Points, in no order, along strands that fork and pass close to each other.
In the rows, zero is written as 128.
Points whose rows are less than 85.7 apart are linked; no others are. Some points are linked to none.
(330): [117 112 117 107 153 136 128 132 111  94 150 141 149 138 136  89  53 122
 162 132 172 144 130]
(914): [102 116 188 106 147 172 145 110 120 103 159 110 128 116 124  95  67 101
 166 122 131 145 108]
(742): [152 106 127 125 143 129 131 141 156 148 104 117  84 152 108 128 139 131
 115 148 106 140 105]
(486): [154 116 112 109 108 143 121 167  94 118 129 143  95 115 104  97 134 128
 118 132 104 143 165]
(625): [105 138 112 111 128 110 120 163 132 130 121 134 116 168 168 131  86 118
 117 114  94 113 109]
(1043): [129 114 110 156  72  84 149 155 102 155 103 124  85  99  97 144 145 167
 101 137 109  95 152]
(699): [141 109 106 126 127 123 138 158 134 131  83 124  86 146 102 129 143 155
 100 129 116 126 114]
(219): [121 154 127 161 146  77  84  56 133 174 151 163 139 151 153 163 100 121
 106 146 161  83 134]
(972): [ 94 171 146 175  83 134 155 147 135 132 119 135 141  60 123 120 159 160
 122 104 152  92 159]
(162): [134 124  63 118 133  84 133 110 101 113 114 148 103 136 162 180 164  86
 118 111 136 105 143]
(1040): [132 162  99 121 125 129 123 142 153 130  68  95 112 121 127 168 181 156
 104 112 122 111 100]
(1063): [146 134 100 104 139  68 111 107 132 149 121 111 122 165 162 170  84 114
  97 160  89 117 132]
(882): [122 126 132 104 142 211 164  94 107  93 174  93 139  97 118 137 119 123
 182 103 122 154 127]
(570): [158 128 103 117  88  60 117 133 100 133  88 144 117 154 137 145 124  81
 102 112 106 132 150]
(477): [112 137 124 141 168  87  99 120 144 126 149 151 148 152 164 118 120 102
 131 135 188 116 113]
(1109): [163 143 162 143 146 169 102 142 174 121 147  95 170 141 111 116 174 135
 118 123 156 148 115]
(518): [139 145 157 138 135 101 119 109 162 176 153 122 110 163 151 156  99 129
  98 155  84 118 122]
(574): [149 144 132  89 116 183 149 139 105  74 155 112 142 102 117 100 142 133
 140  91 110 154 141]
(824): [159 117  75 112  98  56 120 117  89 125  97 147 105 135 155 172 147  82
 115 108 118 123 152]
(1198): [141 100 123 116 114 159 144 153  81 107 159 136 113  97 101  91 118 139
 140 134 102 151 167]
(514): [149 123 166 124 147 141 131 147 168 147 108 107  91 139 104 120 156 146
 111 141 117 122  81]
(876): [142 154 125 126  82 117 141 150 143 113  69 121 126 161 105 116 161 133
 101  94 129 129 138]
(346): [125 139 115 108 135 135 123 146 151 142 123 119 115 163 156 145 112 116
 119 126  74 127 106]
(377): [137 123 135 163 147 102 102 117 152 144 157 149 146 187 127 123  88 107
 103 146 118 121 150]
(1019): [143  94 127 102 143 162  88 137 130 109 129 109 168  69 123 131 178 155
 134  88 142 144  98]
(86): [148  80  80 149 141 114 128 125 110 144 109 168  98 140 113 139 147 134
 140 139 135 145 148]
(958): [151 133 116 122  78  86 131 141 120 131  72 132 116 169 106 122 145 103
  99 120 111 144 143]
(1207): [124 168 109 133 133 138 119 154 147 124  55 120 132  98 145 165 161 150
 102  97 151 103 113]
(1133): [ 85  97 134 116 147 181 125 134 123 131 149 137 110 121 136 104  89 124
 173 137 111 131 124]
(1117): [135  96 163 154 150 124 135 108 135 148 135 164 153 172 143 105  93  89
 154 146 157 161 133]
(831): [163 156 130  94 111 178 144 126  89  82 153  98 147  58  95 100 160 140
 129  90 117 143 141]
(216): [136 157 131 139 118 141 134 155 164 100  86 106 159 150 113 120 179 145
 112  95 147 139 127]
(1099): [151  96 147  90 156 173  90 122 142 102 150  96 166  73 120 124 167 117
 142  88 128 155 103]
(48): [120  95 149 128 135 179 169 124 121  95 158 111 120  96  69 115 148 171
 147 115 130 140 118]
(406): [134 139 120 128 103 144 107 166 112 130 106 130 144  33 131 128 177 169
 118  94 153 111 134]
(721): [ 93  93 114 107 127 139 133 153 113 124 152 154 103 122 145 136 115 144
 136  97  81 121 113]
(358): [ 89 116 179 118 140 145 112 134 138 135 144 125 130 137 142  77  66 119
 161 152 176 137 111]
(734): [101 178 126 140  76 110 153 134 133 130  52 137  90 103 106 142 136 144
 108 108 138  90 149]
(16): [115 120 142 108 146 176 116 145 146 125 147 124 121 116 140 129 157 120
 138 102  83 131  89]
(530): [106 102 160 112 149 109  89 140 136 134 148 124 127 126 143  81  93 125
 158 139 190 124  91]
(764): [ 98 172 114 163 118 147 134 149 124 116  64 142 128  86 141 153 163 153
 125  98 158 101 153]
(342): [122 126 132 133 103 136 108 149  91 111 130 118 166   5 118 121 155 181
 126 112 157 109 141]
(268): [141 153 136 131 143 153 116 152 169 101 113 104 176 133 112 119 172 144
 118 107 172 136 120]
(601): [127 101 132 140 113 166 178 127  94  82 173 112 133  95  72 122 139 178
 152 125 105 150 139]
(616): [146 150 145 134  98 152 130 131  94 111 152 108 162   4 100 113 165 170
 140 116 158 121 144]
(837): [ 90 134 122  95 125 165 150 115  82  74 164 112 135  95 115  99  61 150
 171 106 124 117 124]
(481): [135 115 186 144 158  98  95 133 119 158 156 148 118 132 166 119  98  97
 123 155 134 135 115]
(198): [102 178 136 168 108 138 143 153 135 138  94 149 130  55 139 148 150 150
 113  96 155  88 163]
(76): [108  99 108 104 112 110 129 174  95 120 142 154 101 112 150 134 101 133
 115 106  88 115 133]
(175): [140 109  98 136 104  96 147 146 111 139  69 126  74 114  96 153 134 170
  93 135 128  98 136]
(208): [123  80 151 121 145 111 136 135 131 142 142 151  95 154 140 138 112 117
 137 122 110 146  97]
(927): [130 117 142 173 146  97  88  86 139 162 162 175 150 167 141 138  98 110
 108 152 150 114 144]
(990): [148 137 165 120 149 178 116 138 161 109 163  94 157 139 114 113 165 110
 122 121 119 153 112]
(390): [126 140 120 142  85 153 148 163 118 126 114 127 108  85 100 103 166 169
 117 106 123 117 155]
(1125): [115 175 165 166  82 124 159 153 137 130 147 109 155  28 107 110 164 171
 138 124 152  99 148]
(433): [117 131 171 126 139 193 155 114 154 124 167 113 162 153 141 119 103  95
 164 130 141 164 130]
(660): [111 167  89 120 160  71 117  65 144 149 123 120 132 148 176 166 126  92
 129 157 166  90  97]
(945): [130 108 108 113 139 158 141 133  69  89 165 145 123  95 108  96  80 134
 160 135 125 140 170]
(253): [150 126 118 111 133 134 116 173 111 121 131 139 119 146 128 101 113 104
 112 142  95 149 147]
(15): [141 122 164 105 153 183 101 113 146 110 165  89 168  95 132 112 159  94
 146 111 131 150 109]
(1008): [101 146 210 151 124 178 135 115 148 141 177 115 154 150 152 114 104  98
 142 147 139 141 127]
(69): [138  96 108 147  73  81 144 155  99 150 128 150  93  96 120 133 151 148
 111 123 109 121 165]
(808): [124 105 104 106 151 120 137 140  80  82 156 153 135 106 138 104  80 135
 155 113 158 146 154]
(977): [109 121 160 137 147  83  85 130 143 123 159 135 141 133 160 107 107 129
 137 136 200 120  97]
(681): [125 104 144 126 134 184 148 149 138 102 127 126 114 115  77 109 156 167
 135 115 136 134 117]
(180): [115 177 109 136  83 124 139 124 124 133  30 110 101 132 104 148 141 136
 119 128 124 108 131]
(733): [125 109 117 114 143 172 161 118 121 107 152 140 152 150 128  99  60 112
 170 138 150 163 147]
(842): [111 123 115 105 121 172 137 156 121 121 154 141 113 120 134 129 151 136
 143  99  71 129 124]
(1013): [125 109 117 124  75 106 147 166  94 133 145 156  99 107 132 134 131 142
 101  98  78 122 152]
(1144): [141 136 113 151 110 110 118 101 149 138 106 136 161 206 107 133 132 110
 120 151  95 140 149]
(1116): [ 90 114 149 125 141 167 125 140 146 139 141 129 131 151 157 104  79 109
 162 138 127 131 110]
(167): [128 117 148  99 157 130 106 159 134 106 154 135 128 149 128  96  90 105
 120 139 104 133 126]
(427): [127 121 167  85 156 156 125 144 130  86 169 121 141 135 112  89 106  99
 120 116 104 144 113]
(827): [150 109 137 145 139  75 119  74 153 177 113 131 112 173 140 170 126 108
 123 162 112 148 111]
(852): [124 127 125 110 136 204 173 109 126 102 162 111 160 141 127 116  99 112
 172 120 132 168 139]
(294): [108 174 134 152 164  76 118  76 143 160 129 139 129 149 181 150 135 101
 122 158 185  93  93]
(770): [116 134  94 117 136  76  99 140 133 143 111 119 122 166 166 139  73 119
 117 145 116 107 117]
(814): [150 148 130 112 113 179 128 120  84  83 148  97 151  23  88 105 169 160
 127 108 134 120 149]
(857): [112 142  95 134 143  65  77 109 146 161 118 123 141 172 164 139  87 125
 126 155 157  95 110]
(1118): [134 124 137 156  60  99 178 137 101 131 166 145 127  92  98 100 137 161
 131 123 107 143 178]
(959): [133 168 136 156 161  67 103  59 132 175 150 145 125 134 176 171 123 108
 103 172 159  94 130]
(1192): [135  83  91 139 152 146 145 121 108 123 131 172 124 140 123 112 129 125
 159 136 151 157 160]
(332): [142 103 156 163 129 107 127  94 161 171 111 139 123 191 119 133 133 122
 125 150 122 151 109]
(137): [142 127 109 123 110 171 155 142 129 113 114 131 136 159 118  94 140 125
 140 122 118 162 155]
(1091): [102 147 129 173  71 100 157 147 128 143  85 140  99  93 100 136 134 165
 104 120 131  76 154]
(912): [104 155 201 159 120 164 109 115 146 159 178 132 141 155 154 126  99 127
 121 140 122 114 126]
(409): [137 122  90 140 162  89  97  88 121 157 116 152 155 173 145 151 120  86
 127 167 132 127 135]
(548): [138  92 120 127 147  87 127 109 140 162 125 146 102 163 154 168 115 111
 131 138 112 147 105]
(468): [110 151 152 167  83 131 180 158 117 109 155 100 160  52 100 108 166 173
 136 136 128 123 138]
(60): [147  82 122 140 163 130 145 110 129 129 133 166 142 162 126 108 121  99
 156 136 159 162 142]
(47): [152 111  82 121 125  95 122 100 122 156  70 127 109 167 111 150 132 123
 126 167 107 143 128]
(437): [128 151  83 104 167  67 126  61 133 139 114 113 127 147 173 192 123  85
 122 169 147 107 121]
(101): [120 125 136 128 157 111  96 151 138 125 157 140 144 166 140 102  77 111
 121 147 124 126 136]
(719): [100 130 130 148 121 105  91 118 157 165 132 130 147 173 152 108  76 139
 134 159 156  97 107]
(627): [124 138 141 147  97 149 174 142  95  90 163  95 147  73  74 106 157 183
 128 133 118 127 140]
(327): [140 151 142  85 148 178 137 137 118  75 165 106 155 123 128  97 124 103
 138  95  99 152 125]
(463): [140  95 173 169 128 125 136 108 150 158 130 147 138 183 128 118 118 101
 132 150 133 162 124]
(567): [149 156 135 134 132 132 120 113 182 159 116  86 123 169 122 158 163 140
 107 138  96 128 100]
(121): [ 94 136 174 160 122 124  99 125 154 171 159 140 133 167 153 113  74 134
 126 156 141 101 117]
(663): [112 154 105 130 175  92 119 118 140 113 140 155 134 160 161 130 146  77
 118 126 179 108 117]
(296): [103 122 121 116 132 191 166  96  83  86 183 110 132  93 112 126  87 143
 170 110 105 135 133]
(1136): [139 103  94 121 139  89 124 146 113 110 127 166 125 154 155 137 118 106
 123 109 134 144 140]
(465): [143 152 131 122 132 106 128 100 175 157 125  96 117 178 141 167 134 135
  89 160  77 121 110]
(573): [153  84  86 136 142 104 129 105 124 161  80 149  92 151 109 152 153 128
 137 148 137 143 123]
(767): [151 154 104 114 122 133 129 130 161 143  93  92 127 148 144 163 180 145
 115 116  93 127 100]
(698): [127 146  80 126 163  93 127 101 119 114 120 159 125 160 151 164 163  70
 122 130 145 112 129]
(540): [127 147 105 114  75  88 138 103 114 147  30 101  88 133  93 162 126 148
 115 144 126 116 142]
(1007): [123 137 164 112 150 156 115 144 161 146 149 117 122 146 153 139 143 114
 117 116  81 126  88]
(276): [117 106 159 125 149 167 134 153 156 119 104 122  97 114  85 117 155 153
 124 125 140 121  87]
(201): [147 111  82  97 140  67 126  67 125 152  84 108 124 155 133 182 124 107
 131 176 106 146 140]
(683): [148 137  83 110  97  83 123 101 112 150  48 111 110 149  94 157 137 124
 116 166 117 130 135]
(563): [137 125 122 111 131 163 103 160 122 104 115 117 151  60 120 127 182 159
 123  92 150 126 114]

A fork is a point with three links, a tip a point with one. Leave the first point through the second and follow the links. Name the first fork or tip that comes.
(208), (548) => (47)
(216), (268) => (167)
(627), (601) => (1043)
(570), (824) => (1133)
(175), (699) => (518)
(69), (1013) => (770)
(857), (719) => (852)
(60), (1117) => (208)

Follow the links from the first point to the second, and from the first to the third. Name the last point that the two ways share.
(47), (468), (76) => (1043)
(734), (48), (625) => (1043)
(296), (857), (101) => (852)
(927), (1063), (563) => (167)
(814), (912), (377) => (167)

Name the points in between on the shortest way along the links from the first point to the second, in order.
(1040), (1013) => (1207), (764), (198), (972), (1125), (468), (627), (601), (48), (681), (276), (514), (742), (699), (175), (1043), (69)
(882), (486) => (852), (733), (330), (808), (945), (1198)
(876), (427) => (216), (268), (1109), (990), (15), (1099), (1019), (563), (406), (342), (616), (814), (831), (574), (327)
(1198), (1063) => (945), (808), (330), (733), (852), (433), (1008), (912), (121), (719), (857), (770)
(208), (734) => (548), (827), (332), (463), (1117), (60), (1192), (86), (573), (47), (683), (540), (180)
